Each scene shows the same named points in several views. A view is turned or mirrored, and shifted as a whole, has a little noise and may leave points out.

Scene 1
View 1
Z_473: [ 25   5  -1  34 -18 -29  -8 -10   1 -35   5  37 -32   4  32   2  13 -22
   9   5]
Z_399: [ -1  20   3  34 -11 -39  -3 -14 -14   9  22  14  -9 -14   9  -1 -10 -21
  -4   4]
Z_74: [  1  21   6  31  15 -39  -9 -18 -20  28  23   7 -12 -26   4  -4 -26 -23
 -23   5]
Z_448: [  1  23  -1  29 -33 -38  14 -14 -15  -3  17  22   5  -4   3   2   2 -14
  25   3]
Z_358: [  9  13   3  40  -3 -41 -13 -17  -9   2  16  17 -26 -15  16   1 -11 -21
  -9   7]
Z_37: [ 21  19 -10   3  -2   4  10 -10 -28   2  34  13  18  10  15   6   0 -32
 -17 -13]
Z_930: [ -3  23   0  31  11 -31 -12 -23 -32  42  39 -14   1 -20  -1   5 -33 -28
 -35  -4]
Z_126: [  6  20  -1  26 -19 -31   8 -14 -17   1  21  18   3  -4   7   2  -3 -19
   9   0]
Z_264: [  2  19   4  32   3 -38  -8 -17 -16  17  21  11 -14 -18   9  -1 -17 -21
 -14   4]
Z_536: [ 53  -3 -12  19 -26 -19   7 -17  -4 -44   0  38 -21  14  27  15  18 -22
  31  -6]
Z_397: [ 18  24   1   2  18 -21  24 -16 -29  32  18  18  18 -19 -11  -2 -20 -20
  -4  -5]
Z_292: [  8  31   1  -3  22 -10  23 -12 -36  42  30  10  31 -17 -12  -5 -22 -24
 -20  -8]
Z_777: [-26  36   9  28   7 -33  -3 -10 -25  37  37   3   8 -23   1 -11 -21 -23
 -33   5]
Z_343: [ 41   9  -3   8  25 -21   9 -22 -25  18  12  19  -6 -16  -1   5 -20 -24
  -7  -5]
View 2
Z_292: [ 15   5  46 -26 -27 -37 -13  23  44  18  44 -45   8  39 -27  27 -40 -30
  -2  15]
Z_343: [ -4  20  23 -31 -19 -22   5  19  23  17  27 -31   1  29  10  29 -35  -5
   6  13]
Z_358: [  5  34  34 -35   1   7   7  18  10  20   6 -35 -21   6  10  -8 -20 -16
  -3  -2]
Z_448: [ -1  11  32 -39  -4 -21 -34   3   0  23  10 -58  -6   3  -3 -30 -13 -13
   6   1]
Z_126: [  6  15  36 -37 -10 -15 -22   7   4  22  12 -51  -6  10  -1 -13 -17 -16
   6   4]
Z_930: [ 29  29  41 -34 -18  -3   9  44  40  24  30 -55 -25  19 -15  15 -45 -44
   3   0]
Z_264: [  9  29  38 -32  -3  -1   3  24  22  21  16 -41 -19  11  -3  -1 -26 -24
  -3   0]
Z_74: [ 10  31  39 -29  -2  -2  10  33  36  19  24 -36 -21  15  -8   6 -33 -28
  -8   1]
Z_536: [-12  15  15 -41 -18 -10 -18 -23 -41  19 -12 -38   9  11  42  -5  -1  18
  22   6]
Z_37: [ 25   6  47 -33 -39 -18 -14  -1  -1  19  16 -48  12  31  -2  27 -22 -25
  14  11]
Z_473: [ -4  26  34 -36  -3   9  -4 -13 -26  18 -13 -28  -5   3  27 -14   3   2
   4   1]
Z_397: [  0   8  32 -28 -17 -37 -14  21  37  19  38 -42   6  31 -14  18 -36 -16
   0  14]
Z_777: [ 26  22  59 -27  -7  -6  -2  31  42  21  30 -47 -18  16 -31  -1 -32 -46
 -13   0]
Z_399: [ 12  27  41 -35  -3   0  -4  19  15  22  13 -46 -19   7  -3 -10 -22 -25
  -2  -2]
View 3
Z_292: [-11   6 -12 -42   7  22  37 -16  -8   8  31  20   7  15  12  19 -10 -16
  13 -44]
Z_397: [-11  11  -4 -29   0  13  40 -13 -16  -1  17  11  21  13  13  10 -14 -20
  12 -37]
Z_74: [ 12   8 -25  -8   1 -12  54 -15   3  -1  -1  -3   2  -1 -10  21  -4 -21
   3 -25]
Z_399: [ 15  17  -9  -4  -6 -26  41 -12  -2  -9  -8  -1   4  20  -7   5  -6 -13
  18 -14]
Z_37: [  1  18  -1 -23  10  -7  11   2   3  -8  28  30  24  47  -9   8 -11  -1
  13 -29]
Z_343: [ -4  14  -6  -9   4   2  38  -3  -9 -10  13   9  45   7  -4  12 -17 -24
  -6 -31]
Z_473: [  1  39   5  28 -15 -52  28  10   1 -27 -16   8  34  38 -23 -14 -10  -9
   7   5]
Z_358: [ 15  20 -13  10  -6 -33  45  -7   3 -13 -13  -4  14  12 -18   8  -5 -18
   6 -10]
Z_930: [ 34  -4 -26 -25  15  -3  43 -22   7   4  12   0  -4   5 -10  34  -3 -16
   7 -35]
Z_126: [ 10  22   3  -8  -8 -24  30 -12  -9 -13  -4   5  13  34   3  -3 -11 -11
  25 -13]
Z_448: [  8  25  11  -6 -14 -30  30 -15 -18 -16 -14  -1  11  39  12 -11 -13  -9
  35  -8]
Z_777: [ 10   6 -27 -25   1  -7  50 -22   7   9   7   4 -28  12  -4  21   4 -12
  18 -28]
View 4
Z_343: [-10  -1  11 -27 -18  26   8  -8  21  25   7 -12  19  -3 -13  10  15   6
  18 -13]
Z_448: [  0 -28 -21 -18  -5  36 -13 -15 -29  -2   6  -3   7   3  -3   6 -23 -17
  17   5]
Z_126: [ -5 -21 -13 -17  -6  33 -10 -13 -15   0   2  -3   6  -3 -11   0  -8 -15
  17   2]
Z_292: [-33  -9  40 -49  -2  22  14  -3  -2  -2   3 -11  21 -26 -13   3  10  -8
  23 -33]
Z_399: [ -4 -17  -4  -6  -4  26  -5 -11 -10  -3   1  -2  -4   2 -29   6  -1 -22
  20  -1]
Z_74: [ -8  -2  19  -2  -5  17   8  -4   6   4   4  -6  -7   4 -46  17  16 -20
  25 -14]
Z_397: [-21  -8  26 -41  -8  25  11  -6  -2  10   9 -13  22 -13  -9  12   1  -3
  23 -23]
Z_473: [ 23 -28 -41  -3 -21  35 -15 -23  10   7  -7   6  -9  17 -21 -12  -8  10
  10  30]
Z_264: [ -6 -10   7  -4  -5  21   1  -7   0   1   1  -4  -6   1 -37   9   9 -19
  22  -6]
Z_777: [-21 -13  34 -17   8  16   6  -2 -15 -21  -2  -1  -8 -14 -46   5   8 -33
  29 -23]
Z_37: [-20 -18   0 -40 -10  32 -10 -14   9  -4 -11  -4  18 -29  -3 -26  17  -3
   6  -4]
Z_358: [  6 -13  -8   5 -10  24  -3 -11   4   4   0  -1 -12  11 -39   7   6 -13
  20   6]
Z_536: [ 20 -25 -58 -15 -28  45 -23 -26  12  25  -2  -1  13  11  11 -14 -10  19
   1  33]
View 5
Z_126: [  6 -38  -3  29  17  36  19  19  -3  -5  11 -16  27   7  13 -24 -12 -13
  -8  -7]
Z_292: [ 12 -39   7  30  10  46  11  35   0  32  -5 -33  35  -5 -18   6  31 -18
   9  34]
Z_536: [-11  -7   1  28  10  30  -3  30 -26 -21  26 -41   5   5  34 -54 -44   9
 -32 -35]
Z_37: [  1 -27 -15  25  27  44   9  40 -16  19   7 -43  29 -11   3 -33   2   0
  -9  22]
Z_264: [  2 -39 -11  32   6  21  12   5  14   5  -8  -3  26   3   2 -12 -10  -3
   7   6]
Z_399: [  5 -41 -11  30  12  27  19   7  10  -2   0  -4  27   6   8 -18 -12  -9
   0  -1]
Z_777: [ 11 -53 -20  27  17  33  28   4  24  15 -12   2  37   2 -13   2  13 -17
  13  30]
Z_358: [ -2 -33 -15  32   4  16   9  -1  15  -4  -7  -3  19   6  10 -21 -23   3
   1  -5]
Z_397: [  8 -35  17  30   2  43   6  31  -2  21  -2 -32  27   2 -12   7  23 -19
   5  17]
Z_343: [ -1 -22  14  36  -9  25 -10  28  -6  18  -7 -34  19  -4  -1  -8   0   4
   6   7]
Z_930: [ 14 -53 -14  37  12  19  14  14  14  30 -23  -2  47 -10  -4  -7   2  -4
  29  30]
Z_448: [ 10 -40   2  28  18  42  27  17  -4 -16  21 -12  27  13  19 -24 -14 -24
 -14 -19]
View 6
Z_292: [ -7  10 -10 -24   2  -2  22 -33  -6  21  26 -13 -38 -40  28   5  -2   6
 -34 -18]
Z_343: [ -7   8 -16 -22  -5  -5  -3 -18  -2  20  -7   2 -30  -7   4  18   2   8
 -18   2]
Z_930: [-19   9  -1  -9 -28 -24  41 -17   4  23  -3  -7 -70 -24  17  16   9  20
 -30 -30]
Z_264: [-14   9  13 -16 -24 -14  24 -12   5  21  -8   3 -58   5   5  19 -17   6
 -17 -16]
Z_473: [-14  16  28 -25 -23 -23 -13 -22   6  -5 -27  10 -38  58 -17  10 -35  -8
   0   4]
Z_399: [-18  12  26 -16 -18 -17  20 -18   3  18 -11   3 -57  12   8  18 -25   2
 -19 -15]
Z_126: [-20  16  31 -19  -3 -20   7 -30  -3  11 -11  -1 -43  12  13  13 -26  -3
 -23  -7]
Z_37: [-16  21   1 -25  -6 -28   1 -50  -2 -11   6 -14 -30   0  15 -11   0   2
 -26 -11]
Z_358: [-15  10  17 -16 -29 -17  15  -9   6  17 -19   8 -59  23  -6  21 -22   4
 -11 -12]
Z_397: [ -7  10  -5 -24   5   0  10 -25  -8  27  12  -6 -33 -27  21  13  -9   4
 -28  -6]
Z_536: [-17  20  27 -25   4 -30 -40 -36  -2 -10 -39   8 -14  56 -12  10 -25  -7
  -5  23]
Z_777: [-15  10  14 -18 -27 -10  49 -19   4  24  16  -6 -71 -18  21   9 -19   6
 -28 -36]
Z_448: [-23  18  50 -19   7 -19   4 -30  -5  16 -14   1 -42  17  16  18 -40  -7
 -25  -3]
Z_74: [-12   6   1 -16 -28  -7  31  -7   5  27  -3   3 -64  -7   6  21 -10   9
 -19 -20]

Which points are out of place in each view (at most two, in the order of its rows)? Write none if all are in place.
view 1 => none
view 2 => Z_399
view 3 => none
view 4 => Z_74
view 5 => Z_397
view 6 => none
